A landscape with many peaks, sampled at points; each row gives a point and its height.
A climber steps from a point to the highest of its 2 nearest points, and stops where none of them is higher. Distance is the straight distance between rows; heights are no part of it.
(42) (h 203): [  6   8  -4  -3 -24 -16  10 -27  13   1 -15 -11 -12   0  11  15 -11 -19
  -7  -6 -14  21 -18   6   0   4  31]
(1576) (h 128): [ -5   3   7  17 -17   3   0   3  19  13  -8 -18   9  21  19   9  -1  11
   4  -9   0   3 -10 -14  12  -1  16]
(919) (h 889): [ -4   1  20   9  -8   7  -7   1   2  13  -7   0  30  -8  -3  -7   9   9
 -13  -7  25  -9  12 -10  -2  -7 -18]
(646) (h 545): [ 28  -5  -9  -4  21   5  10  11  -5   8 -16 -12   7  -2  -3 -38  14  -1
 -13 -30 -10  13 -13 -20  -1  23   0]
(1529) (h 505): [ 12   3   9  12 -10  13  15  -4   7  -8  22 -14 -22  -3  25  21 -20  -5
  -1  30   7   0 -14  24   5 -12  34]
(658) (h 385): [-13 -17 -15   7   6   4  -8  32  -4  12  22   1   4  33   6 -15   9   3
  40  17 -21   8  -4   4  -3   5   5]
(1671) (h 715): [  0  13   7  -3  10  -1  -3   8  17   0  -3  -8 -19  14   8  12  10  29
  -6 -43 -11 -11  -7  -9  -6  -9  12]
(507) (h 396): [-22  -5  -4 -12  15 -22  -6  24 -13 -10  -5   8   7 -10 -16 -11  22  48
 -19 -24  -1 -10   1 -26  24  11 -26]
(792) (h 437): [ -4  -6  -9 -13  14 -23   5  17 -23  -6 -18   3  -6 -14 -10 -19  17  45
 -26 -37   1  -1  -5 -29  23  21  -9]
(1162) (h 489): [-13  -5  14  20 -15  18   1   3   8  -2  15 -15   0  19  21  20 -18   6
  18  41  12  -6  -1   6  24  -3  16]
(1609) (h 58): [ 12   8  24   1  19  23  -8 -10   8 -15  13  10  -9 -17 -16   9  -6 -12
 -14   2  22 -18  12   8 -11 -16 -25]
(1048) (h 111): [ -7   7   7   5 -10   7  -7   0  16  20  -8  -8  18  32   8  -2  10   6
  11 -19  -9   3  -6  -4  -9  -6   6]
(238) (h 522): [-17  -1   4  26 -26   1 -12  -8   2 -11 -15   2  18  14   5   9 -10 -20
   9  28   1   0   0 -11  20   7  -5]
(1718) (h 464): [-26  -1 -20  20 -18 -24  -6  17 -11 -16  -2  11  -2 -18   5  10  -1   6
   6  23  -2 -11   8 -13  17   5   2]
(1028) (h 255): [  9  -2  28  26   2  34  -8  11   9  10  13  -3  23  15  12 -13   1  -9
  -1  12  15  -9  -4   4  -7 -13  -4]
(481) (h 232): [ 10  12 -10  18   9  -9  -5   6  -6 -34  -7  12 -17 -28 -11  -3  -2 -25
 -10   5 -11 -12   0  -6  -6   3  -5]
(1110) (h 769): [  2  13  -4  16   4   6 -15  11   7  -8  -2   2  -4  22   5  -9  10 -14
  15 -10 -30  -4 -15   1 -19  -6   7]
(1478) (h 642): [  1   2  17   6   5  12   6  15  13   7  13 -15  -3   0  11  13  -6  21
   1   3  15 -13   3  -3   8 -12   6]
(910) (h 588): [  0 -17 -21 -38   6 -24  23  -2 -27  19 -10   4 -11  -6 -12 -16   1  34
  -2 -25   1  18   6  -5   3  17   3]
(1427) (h 23): [ 17   0  17  11  -5  25  -2 -18   2  -6   6  14   7   4   6 -13  -8 -53
 -11  19   3  20 -18  23 -14  -7  -2]
(627) (h 231): [-18  -2  -7  11 -23   2  -9   5  -4  10  26  -3  -3  25  24  11  -1  13
  25  19  -3  -7  -2  19  -7 -14  31]
(497) (h 524): [-19   4 -12 -15  21 -17 -15   7  -4 -28  -2  16  -7  -4 -23  16   7  15
   0  -7 -14 -19  10 -11   9  -1 -27]
(1056) (h 688): [-12  -1   3   0 -13   1  -4   8  -5  25  13   4  27   9   1  -8   9   8
  14   9   6  -5   9  13 -18 -17   2]
(1237) (h 313): [ 16  15   2 -14  15  -6  -5 -28  -3 -21 -17   9 -18  -8 -26   6  -5 -11
 -25 -27   1  -9   7   0  -5   7 -15]
(377) (h 339): [ 11 -10  -6  27 -40  -5   7 -17  -4   1   0  -6  11 -12  32   7 -16 -29
 -20  26  11  14 -16  10  15   9  36]
(1176) (h 360): [-20   1 -24   0 -12 -32   1   9   2  -2  -7   7 -24 -13   8  16   5  23
   2 -17 -11   1   1  -8   4   3  15]
(1165) (h 260): [-33 -16 -11 -16  -4 -11 -15  10   9  25   8  -1   0  37  10   9  14  33
  30 -23  -8   9   3   0  -4  -3   0]
(151) (h 252): [ -5   7   7 -14   4   5   3  -9  18   1   4 -10 -21  19   2  21  -8   5
  18   1 -12   8  -6  10   0  -8   9]
(47) (h 539): [ 22   0  -9  10   7  -2   4  17   9   7 -16 -14  -2  -3  11 -20  15  12
 -14 -37 -15   6 -16 -25   3  16  14]
(1357) (h 663): [ 19   5   4 -24  13  -2  26 -15  11  -1   0 -18 -32  -4   1  13 -16   3
  -7 -13  -3  12  -7   8   2   5  17]
(118) (h 773): [-28   1  -8 -18   1  -6 -14   2  -3  -8   9  10  -3   4 -10  30  -2  10
  21  22  -5 -13  15   3   5 -12 -17]
(950) (h 510): [-28   6   5  22 -13   8 -20  13   3 -22  16  -6 -15  16  22  31 -11  18
  18  26   0 -25   4  -2  21 -10  15]
(1434) (h 592): [  4  -7 -23   3  -5 -13  12   7  -6   6   0   0   0  -4   1 -13   1 -12
  13  10 -14  16  -5   2  -6   9   9]
(1365) (h 602): [  4 -10 -13 -28  11  -7  18  -6 -15  17  -8   2  16   0 -20 -28   1  -4
   6  -2  -3  21   8   4 -10  14 -13]
(150) (h 294): [  6  -1  14  34  -3  23  -6  25   6   7  15 -10  14  14  22  -6   6   9
   3   9   5 -16  -6  -3   3  -9  14]
(1094) (h 239): [  9  -4 -13  -2  -4 -14  10  12 -15   6 -15  -9   6 -38  -1 -22  13  12
 -26 -17  11   2   5 -19   7  16   1]
(1158) (h 525): [-20  -3  13  19 -27  15 -13  -3 -10  -3  20   1  13  12  16  19 -12   6
  12  45  16 -19  12  17   6 -13  11]
(678) (h 415): [  5   9  17  34  -1  12 -21   7  -3 -21  -1  17   9 -16  -4  -7  10 -16
 -17   2  10 -23   6  -9  -8 -11 -18]
(1514) (h 81): [ 19  -6  -4  15 -12  -2   8  -2  -3   3  -7 -10   6 -34  16 -13  -4 -19
 -25  -1  15   7  -5  -9   4  10  12]
(1507) (h 767): [ 15   5   1   3  -4   5   9  -4  11   7   0  -9   1   7  13  -4  -2 -15
  -2  -5  -9  11 -18  11 -13  -5  21]
(1452) (h 605): [-17   7  -1 -22  14  16 -30   4  -3   0  16  13   8  25 -16  14  10  -5
  30  13 -18 -16   7  14 -18 -19 -19]
(1604) (h 328): [ -4   8  14  30 -12   9 -18  19   8   7   1  -5  20  10  16  -4  16  13
  -3 -10   4 -19  -2 -11  -4 -14   5]
(382) (h 150): [  7  -3   7   3 -21  -1  12 -14  21  25 -12 -25  14  18  22   6  -8  -2
  -6 -10   4  21 -15  -5  13   9  24]
(74) (h 843): [-18  -6   0  -9   1  -5   6  10  -1   1   9   0   2  -5  -4  16  -8  15
  14  22   9  -8  15  -3  13  -4 -11]
(1009) (h 195): [  0  -1   5 -23  36   8  -1  12  -2  -4  13   3  -2  10 -23   0   4  11
  10  -1  -5 -11  11   0  -1  -4 -24]
(603) (h 309): [  0   2 -14   1   8   3  -3   6   2 -10  10   4 -21  21   0  -1  -1 -19
  30  18 -34  11 -14  16  -9   0  11]
(1635) (h 351): [  7 -14  20   7 -10  17  13 -19  10  -2   4 -14   2  -6  11  11 -29 -28
  -3  37  28  19  -5   5  25   6  -2]
(1017) (h 556): [-11   4   4  14 -25   2  -8 -13   2   2  -8   5  17  12   6   5  -5 -17
   8  17  -1   1  -1   5  -3  -7   4]
(939) (h 452): [-10 -10  11  27 -11  27  -7  11  -3   1  20  -6  17  32  20  -1 -10  -4
  20  45   3  -4  -3  14  12   0  14]
(1285) (h 303): [ 13 -10 -17  17 -37 -13  11 -10  -8  16   5  -3  17 -10  31  -5  -1 -20
 -14  16   5  15 -17  17  -4   1  45]
(1391) (h 668): [  6   3  -4  -6   5  -4  10  -3   1   1  -8  -2  -1   2  -5  -6   0  -9
   1  -6 -10   8  -3   0  -7   5   2]
(1106) (h 631): [ 16  13   5  15   6   1  -1   8  16  -3 -12 -12  -9   4  10  -2   9   7
 -13 -37 -15  -6 -13 -16  -5   1  15]
(1642) (h 242): [-28  -8  -9 -18  11  -5 -20  13   9   2  12   1 -16  28   1  19   8  25
  30 -12 -16  -3   2   0  -1  -6  -7]
(1082) (h 113): [ -3   2  11   0  11   7  -7   7  -4  -4   6   9  11  -7 -14  -3   3  -6
   3  14   9 -13  13   1  -6  -9 -21]
(1618) (h 547): [ 23  11   9  -9   7   4   6 -32   6 -20  -2   0 -27 -24 -10   6 -16 -39
 -21  -1   7   9  -5  14  -5   1  -2]
(1589) (h 395): [ -9  11 -17  10 -16 -29   1   1  -2 -19 -16   9 -19 -26   2  16  -3  -1
 -11  -6  -9  -5   3 -13   7   4  10]
(1173) (h 636): [ -9   2 -28  23 -13 -16 -11  17  -8  -7   0  10  -7   7  10  -8  14  -6
  16   1 -28  -1  -8  -3 -13   1  17]
(995) (h 278): [-14 -13  -6 -26   0  -6   6  -4   8  28  -4  -4  -7  35   3   4   5  32
  19 -31 -10  17  -2   2  -4   3   6]
(1564) (h 174): [ 10  -3   4 -11 -21 -11  17 -31  10  18 -20 -19   4   2  13   8 -13  -9
 -16 -18   1  25 -11  -4  12  16  21]
(1559) (h 141): [ 10   9   6  16  -9  -4  -2  14  -7   2  -1   2   7 -41   6 -10  13   8
 -27  -9  22 -15   9  -6  -9  -9   1]
(1271) (h 578): [ -4   9  29   4   3  22  -3  -3  21  -3   7 -15  -7  17   9  27 -13   6
  10  14  10  -9  -3   5  11 -15   1]
(1768) (h 542): [  6  -6  28  -7  12  16  12   2   3  11  11 -11   4 -25   1   1  -9  15
 -19  -1  43 -11  17  -4   8  -9 -16]
(340) (h 786): [  3  -1   2 -14  26   0  -7  10 -10   3  -8   8  19  18 -28 -28  21  14
  -1 -25 -12  -1   3 -10  -6   7 -27]
(76) (h 693): [-13   2 -20  13   1 -10 -18  18   7  -9   2   2 -21  22  13   0  13   2
  25 -16 -32   2 -14  -3  -9  -2  12]
(994) (h 482): [-31   5   0  15  -9   6 -28   8  10 -17   8  -9 -18  36  21  26  -4  11
  33  11 -14  -9  -9  -5  14  -6   9]
(372) (h 497): [ 14  -8  18  13  -1  15   5   2  11  14 -12 -19  21  -6  11 -12   0   1
 -18 -12  21   3  -1 -21  14   8  -4]
(23) (h 412): [  0   1 -23  -6   6 -30   3   0 -13 -16 -26   8  -9 -13 -16 -14  10   2
 -12 -26 -18   7   0 -21   4  21  -7]
(525) (h 347): [ -3  -6 -15  -9  19   5   0  16   3   4  10   4  -6  30  -7 -14   3 -12
  38  13 -31  19  -7   8  -9   7  -6]
(246) (h 765): [ -3  -4   9  18 -15   5  -4  13  -6  15   9   2  27  -9   8 -10   9   7
  -1  15  19 -11  10   3  -7 -12   2]
(1476) (h 757): [ -9 -12  -5  12   9   0   7  29  -3 -10  13  -7  -4  -4   3   5 -10   9
  16  31   3  -6   7 -11  24   5  -5]
(1103) (h 358): [-21  -7 -17  -2 -10 -29  -3  23 -13   4 -14   6  14 -13  -8 -15  25  32
  -9 -16   1   3   5 -24  16  13 -12]
(689) (h 554): [ 15   8   8  -4  29   3   5   9  -5 -19   3   2 -17 -35 -13  -4  -1   6
 -26 -15  18 -20  11  -8   1  -1 -16]
(1437) (h 365): [  5   8  13  38 -18   8 -14   5   3  -6  -6   3  16  -6  16  -5   8  -9
 -16  -1   6 -15  -3  -6  -8  -9   6]
(949) (h 350): [  5 -12  -5   9  16   1  14  31  13   5   4 -21 -11   3  12  -3   0  25
   7  -7  -3   5  -6 -22  25  14   7]
(957) (h 658): [-27   1  -7 -11  -2  11 -29   2  -8  -8  18   8  -3  26  -2  21   0  -6
  41  32 -19  -9   4  14  -4 -13  -7]
(588) (h 282): [ -1  -3  12 -19  -1   9  15 -18  16  11  -2 -16  -2  18  -1  13 -17  -4
  15  15   2  19  -5   9  11   3   1]
(1317) (h 686): [  7   0  32  -9  -1  23   1 -18  11  25   4   0  25   7  -2  -5  -1  -4
 -11  -9  26   4   8   9 -14 -14 -14]
(1525) (h 476): [  6  10  12   8  20   5 -14   5  -3 -22  -1  14   4 -22 -20  -5  11  -2
 -21 -10  14 -25  14 -10  -3  -7 -32]
(1183) (h 221): [-16 -11  -5 -26  25  -5  -3  13   1  -5   8   4 -13  16 -15  13   3  27
  17  -8 -14  -4   7  -5   7   1 -18]
(1442) (h 669): [ -1   1 -10  -4   0  -1  -5  14  -8  19  12   8  16  11  -3 -19  15  -2
  20   1 -15   3   1  15 -28 -11   4]
(1653) (h 302): [ -4  -7 -15 -13 -15 -18   9  -6   6  31 -11  -4  -1  17  10  -6  11  22
   6 -35 -12  20  -5  -2 -10   7  20]
(1662) (h 486): [  1   1  -2 -21   1 -11  11   4  -8  21   0  -2   3  -6  -4  -6  11  33
  -9 -27   6  -1   9  -1 -10  -5   3]
(1753) (h 119): [ 13  -4  -5  26  -4  -1   7  15  -5  -9   2  -5  -1 -25  13  -8  -5  -9
  -9  17   6  -5  -4  -9   9   7  11]
(1066) (h 186): [ 13  10  -1   9  -4 -11   4  17  -4   1 -11  -7  -4 -42   9  -8  14  20
 -35 -29  13 -13   1 -19   2   4   9]
(606) (h 691): [ -3  11  -2   1  -5  -1 -16 -14  -3  -9 -10  19   9   3 -14  -2   6 -24
   3   2 -11  -6   3   8 -20  -8 -12]
(1682) (h 487): [ 22  15  15 -10  25  24 -14 -30   8  -9  -8  16   0  11 -30 -13  -1 -31
 -17 -21   3   0   1  13 -17   2 -33]
(1382) (h 425): [ 13   1   2   7 -13  -7  17 -13   8  -7  -6 -18 -17 -24  17  18 -23 -15
 -16   9  10   8  -8  -4  19   9  21]
(1554) (h 768): [  0   2  15 -13  -4   5  -2 -14  -1  23  -8   7  30   6 -12 -14   9   1
  -8 -14  12   1  11   5 -18  -7 -14]
(356) (h 728): [  6   1  -4 -33  10   5  11 -28  -5   3  -6   9   2   2 -25  -5 -11 -31
   8  17  -3  20   3  20  -9   7 -17]
(1638) (h 419): [-20  -9  -2  13  -7  14 -14  15  -2   3  18  -4  12  39  10  -1  -4  -1
  38  34 -10   1   0   6   8   0   4]
(1339) (h 591): [-19   5   0   7 -17   4 -20 -11   2   3 -14  10  26  30  -4  -1   3 -22
  22  16 -14   5  -1   0  -3  -2 -12]
(721) (h 272): [ 19  13  -5   2  19  -5  -4 -17  -3 -35 -10  11 -23 -31 -24  -2  -5 -31
 -24  -9   0  -8   6  -1  -4   9 -18]
(985) (h 549): [ 15  17   4 -17  32  20 -15 -15   5 -13   1  16  -4  12 -32  -4   4 -26
   4  -4 -12  -7   2  18 -20  -4 -30]
(171) (h 193): [ 23   0 -16  11  18  -3  14  12  -9 -22   3   1 -20 -26  -2 -16  -4 -28
  -3  12 -13   4  -8   0  -6  10   6]
(1556) (h 849): [ 12  -3   2 -30  11  10  22 -14   2  16   9  -3   1   8  -7  -7 -11 -19
  12  16  -1  23  -6  28 -12  -2   1]
(771) (h 66): [  2   5  13 -17  11   8  -7 -24  -2 -12   4  15  -6 -25 -25  18 -10  -5
 -17   4  28 -17  22   8  -2 -11 -33]
(552) (h 531): [ -6 -13 -31  -5   9 -21   8  20 -10  -5  -1   9 -13  -4 -11 -14   8  -1
  19   2 -24  15   0  -6  -3  16  -3]
(1003) (h 781): [ -1  10 -18 -16  -4 -19  -4 -14 -11  -1 -15  20   4  -6 -20  -9  11 -11
  -1 -15 -19   2   5   6 -27  -1  -6]
(845) (h 632): [-18   9   0  11  -6  -3 -27   0   0 -11 -16  12  21  18 -12   2  13 -11
  11  -2 -13 -11   3 -10  -4  -5 -19]
(1555) (h 521): [-11  -9  -4   7 -27  -9  15  -2  -1  21   7  -8  15  -9  15   8 -13   6
   4  27  23   4   8   4  14   0  17]
(304) (h 233): [ -4   5 -17  -5 -14 -17   9 -12   5  -7  -3  -2 -26  -3   6  17  -9  -9
  12   8 -19  12  -9  11  -3   0  22]
(743) (h 441): [ 19  17  25  -8   8  26 -14 -40  17  -5   1  16  -5   4 -19   3  -3 -35
 -18 -12   9   3  -1  23 -20 -13 -22]
(28) (h 354): [ 11 -17   0  15  -6  19  18   8  -2   5  23 -12   6  10  22  -4 -16 -11
  11  45   9  13 -13  19  14   4  23]
(566) (h 689): [ -1 -12 -13 -25  27  -8   8  15 -19   5   2   7   9   1 -26 -26  12  16
   8  -7  -8   8   9  -6  -2  12 -23]
(1463) (h 681): [  1  -2 -15 -22   0 -11   6 -17 -10  16 -20  13  16  19 -19 -22   7 -14
   9 -13 -20  24  -2   5 -17  14  -7]
(1118) (h 624): [ -6  14   1 -11  16   1 -23  -4  -2 -13  -1  20   5   4 -25   5  13  -5
   4  -8 -13 -20   9   5 -18 -13 -24]
(505) (h 357): [ 20  15  17  -5   4   6  -3 -30  10  -6 -11   1  -9  -6  -8   2  -3 -21
 -26 -28   6  -1  -3   6 -15  -4  -3]
(745) (h 611): [-11  -9  12  23 -21   6  -5  -6  -8  -6   2  11  18 -15   2   8 -13 -14
  -1  41  26  -7  15  -2  12  -2 -13]
(795) (h 562): [-11  -8   9  17 -34   3   3 -14  -5   7   8   1  16  -5  16  15 -15  -7
  -1  39  23  -3   8  14   6  -8  14]
(432) (h 453): [-16  -2 -18 -14  15 -29  -5   1  -8 -24 -19  16 -17   1 -18   4   9  22
  -9 -30 -20  -3  -3 -20  15  17 -16]
(1693) (h 228): [-13  10   4   0 -17   7 -10  -9  10   2  12  -7 -13  22  16  24  -6   4
  22  14  -7  -3  -9  20  -7 -20  24]
(797) (h 714): [-15   5  14   3   1   6  -8  26   9  11  23  -9  -2   5  14  18   4  40
   7  -6  12 -25  11   0   2 -25   8]
(796) (h 84): [ 11   2  19  -7  20  26  -7  -7  -1   0  14  15  10  -7 -20 -13   1 -20
  -3   7  16  -8  12  14 -19 -12 -32]
(239) (h 251): [ -9  -5 -15  28 -23   6  -6   9   1  13  14  -6   8  33  31  -7   6   2
  22  13 -12   4 -16  11  -2   0  38]
(446) (h 330): [ -5   2 -19  -4 -16 -26   7  -4   6   9 -14  -1 -16   0   9   6   7  15
   0 -31 -16  12  -5  -7  -5   6  21]
(321) (h 890): [ 17  12  -2  -4  13   9   6   2   9   6   7  -1 -10  18   3  -9   7 -11
  10 -12 -25   8 -17  17 -26 -10  16]
(1204) (h 635): [ 12   7  -2 -11  10   1   2 -23   0 -18  -5  10 -11 -11 -20  -1 -11 -37
   0  15  -6   8  -1  14  -9   4 -14]
(405) (h 200): [-22 -20 -16 -27  16 -23   7   9 -10   0  -1   8 -12   5 -14   6   2  37
   9 -12  -6   7   9 -11  18  13 -16]
(64) (h 628): [  7  -7  23 -10  12  21  12  -9   5   3  13  -6   2 -15  -6   3 -17  -7
  -4  17  32  -1  13   7   4  -7 -20]
(661) (h 537): [-18  11  22  16 -15  13 -13  -3  10 -16   8  -7 -10   7  15  39 -15  10
   6  25  13 -24   5   3  16 -18   7]
(1541) (h 619): [  7   7  -1 -23 -13 -16   9 -36  -3   7 -20   3  -1  -4 -11   4  -5  -7
 -16 -24  -4  10   1   7 -13   4   7]
(1290) (h 376): [  9 -10  -4  12 -27  -7  20 -12   5   6   3 -19  -2 -13  28  14 -23 -12
  -8  26  18  15 -12   5  24   8  33]
(492) (h 488): [-21  -6 -13 -26  30 -19 -16  -6 -11 -29  -9  20  -7  10 -32  12   5  28
 -12 -19 -15 -16  -2 -16  23  12 -37]
(828) (h 572): [ 18   6   3  -5  -3   1  23  -8  15  -3  10 -21 -31  -9  17  20 -18  -5
  -4   7  -1  11 -17  16   4  -6  33]
(974) (h 538): [-10 -10 -17 -28   3 -24  15  13 -15  20   2   6 -14 -11  -4  -5  11  48
  -3 -29   1   7   9  -1  -3   4   5]
(1291) (h 570): [  1   3  -3   3  15 -10   4  14   2 -13  -8  -3 -10 -10  -6  -1   5  13
  -7 -16  -5  -6   1 -20  12   8  -6]
(528) (h 492): [-25  -6 -11  28 -23  -9 -11   8 -12 -21  -4   7   7   3   5  11  -9  -7
  16  41  -4  -9   8  -9  22   8  -2]
(1179) (h 675): [ -2 -10   4  35 -19  10  -5  11 -10   1   4   4  25 -10  14 -10  -2  -8
  -4  32  18  -9   6  -5  10   2   0]
(765) (h 326): [-14   0 -15  -1 -21 -25  -2   7 -10  18 -15   6  20 -11  -4 -13  22  21
  -6 -18   1   3   8 -13  -4   3  -1]
(909) (h 83): [ 17 -11   7  26  -2  14   3  -1  -4 -15   1   0   4 -25   7 -14 -12 -35
 -13  23  16   6  -4  -6   9   8  -7]
(79) (h 712): [-17   5  -7  -7  -4   0 -14 -10   2 -14   0   6 -11  13  -7  23  -6 -10
  27  26 -17  -1   0   7   3  -7  -6]
(666) (h 495): [  5  -4 -12   0  21 -12   6  28 -12 -11 -11  -3  -2 -17 -10 -24  19  22
 -15 -23  -4  -2  -2 -28  16  20 -13]
(255) (h 470): [  5   0  27 -16  10  10   6  -7  -7  11  -2  -4  10 -19  -9  -6   1  26
 -30 -23  40 -13  18  -7   2  -6 -19]
(1634) (h 51): [ 12  -4  18  25  -9  21  -8 -13   4  -6   0  11  15  -7   6 -13  -5 -40
 -16  11  13   6  -6   1  -4  -2 -12]
(1547) (h 402): [ 17 -14   5  14 -10  15  18  -9  -3  -7  14 -10  -2  -7  20   2 -24 -31
  -5  44  15  19 -15  19  12   6  20]
(1218) (h 269): [  9   1 -21   4   4  -6  11   6   5 -16   9  -4 -41   3  10   4  -7 -13
  19   9 -31  17 -22  13  -5   3  27]
(276) (h 552): [  0   9   6 -26  30  24 -19  -6   4   0   9  13   6  25 -29   6   5 -12
  20   8 -16  -8   8  17 -13 -11 -31]
(899) (h 790): [-17  11   7   2  10  -1 -20  23  14  -4  14  -5 -16  15  12  19  13  34
   7 -28  -8 -24  -1  -6  -5 -21   6]
(724) (h 454): [  5  -7   0  12 -13   6  18  -4  -8 -15  21  -5 -18 -14  16  15 -25 -12
   3  49   9   3  -5  22  12   0  25]
(865) (h 779): [ 26   0   8 -25  28   6  28  -7   1   4  -2 -21 -28  -7   1  -3 -13  18
 -18 -31   6   4  -4  -4   7   9  13]
(965) (h 91): [ -9   6   4  -5   7   0 -12  15   6  14  -1  -1  11  25  -1  -9  24  23
   8 -35 -16  -6  -2  -7 -16 -11  -2]
(938) (h 301): [  0  -6 -11  18  10  -3   9  42   7   0  22 -12 -25 -10  21   5  -1  29
   8   5   1  -9  -2 -10  20   3  19]
(1096) (h 296): [  9 -11  -8  -9   3  -9   9  -6 -22   2 -24 -11  10 -31  -8 -29   3  -5
 -27 -16  16   8   8 -23  16  27 -12]
(116) (h 659): [ 19   4   5 -24  32   1  19   2  -8  -4   0  -8 -20 -20 -11  -8  -3  18
 -22 -27  11  -7   5  -4   0   5  -2]
(1656) (h 433): [ -9   1 -17  30 -28 -22  -2   3  -9 -16 -13   6  -2 -26  11   8  -6  -9
  -8  19   0  -5   3 -13  14  10  12]
(212) (h 621): [ -7   1 -12 -19 -21 -22   5 -25  -7  20 -26   7  16   8 -10  -8   6  -4
  -1 -22 -12  19   2  -1 -14   9   6]
(1503) (h 721): [ 12  -4  13 -14  15  17  18   0   2  13  21  -6   2  -5  -1  -4 -10  -5
   5  18  15   4   3  19 -10 -12  -3]
(352) (h 139): [ -5  -5   3  14  12   9  -9  28  -6  -5  14   4  15   4  -5 -12   5  -2
  18  23  -4 -12   7  -3   0  -4 -14]
(1628) (h 432): [ -5  -2  18 -20   3  -3   4   1  -9  20  -8  -4  20   2  -9  -7  10  43
 -17 -27  22  -8  14 -13   5  -3 -12]
(933) (h 685): [  7  10   7 -26  -8  -3   6 -28  -1  22  -7   6  13   3 -10  -3   3  -4
 -11 -21   3   5   5  17 -31 -12   2]
(1303) (h 314): [  3 -10  24 -13  -5  15  16 -26  14  13  -5 -17   9   5   0   8 -24 -15
  -1  18  25  22  -1   4  17   6  -7]
(1004) (h 106): [ -3   9  12  11 -17  -6  -4  -9   0  -5  -5   9   5 -29   1  11  -4  -4
 -21   1  22 -16  13  -3  -6 -13  -3]
(140) (h 273): [ -4  -6 -22  21 -37 -10   4  -7  -1  15   3  -2  13  17  27  -2   0 -10
   9  18  -7  14 -17  12   0   4  40]
(521) (h 155): [ 31  -7 -19  23  13   6  14  27  -9 -11   9  -8  -8 -28  15 -25  -1 -14
  -7  15  -7   0 -14  -6   0  12  17]
(1342) (h 573): [-17  11 -10 -22  22  -5 -31 -10  -7 -22   0  23   3  -1 -35  25  15   2
  -4  -4 -13 -29  13   1  -6 -11 -37]
(218) (h 670): [ 16  -3   4 -14  18   8   6   0 -10  17 -16  -2  23  13 -14 -38  14   2
  -8 -27  -2  11  -1 -10 -10  14 -13]
(1747) (h 481): [ 14   9  11   9  -6  -2   5 -20   7 -23  -6  -3 -24 -26   4  19 -18 -27
 -20   9   8  -1  -4   3   6   0   6]
(490) (h 403): [ 21  11  20 -23   6  14  -3 -53   8  -7  -6   9 -15  -6 -22  11 -13 -26
 -26 -18  17   5   5  21 -12  -3 -18]
(62) (h 589): [ 19  -8  26   4   2  25  12  -4  13  25   3 -16  22  -1  12 -13  -3  -2
 -15 -11  26   8  -3  -2  -3  -5  -2]
(670) (h 417): [ 11  -9  -1  12   1   3  13  17   8  12  -7 -23   9 -11  17 -11   0  15
 -10  -6  14   4  -5 -26  24  16   8]
(1356) (h 85): [ -9   9  19  -4  -5   1  -6 -20   8 -12  -9   6  -1 -17 -10  29 -11   3
 -16   1  24 -18  16  -4   9  -9 -21]
(1410) (h 761): [  7   1 -20  -7  11  -6   2  15  -3  11   8   8  -6   8  -3 -21  18  -1
  16 -18 -29   9  -7  11 -32  -4  11]
(474) (h 644): [ -3 -11 -24 -30  11 -23   9  -5 -15   6 -10  13 -17   8 -18 -10   8  19
   9 -28 -22  18   0   0 -10  15  -2]
(697) (h 165): [ -5  -4  13  -8  27  19 -11  26   0   1  25   0   9  17 -12   0   3   6
  24  21  -4 -15  10   3  -1 -12 -22]
(591) (h 45): [ 18  -5   1  28 -26   0   1   1   8  13 -10 -16  18 -22  30  -4  -1  -5
 -26  -5  18   1 -11 -18  16   8  19]
(1239) (h 699): [-11   0 -26 -25  -2 -29   3  -7 -10   0  -8  18 -16  -6 -14   5   9  10
   7 -19 -20   7   6   6 -19   0   3]
(647) (h 362): [ 10  -1 -16 -10  10 -17   8  -8 -18 -11 -20   5   1 -23 -19 -23   2 -16
 -15 -12  -4   9   6 -12  -1  20 -12]

Call two points neighbours if one is among the 2 nearest of the other. Go from one point of each pair to the other, from neighbour to neighbour, staying as high as possible. Name the lowest point that can't be avoided.
(1554) and (899): (47)
(340) and (1463): (1365)
(246) and (1556): (1628)
(795) and (74): (938)
(606) and (246): (552)
(321) and (1463): (1541)
(321) and (1554): (1442)
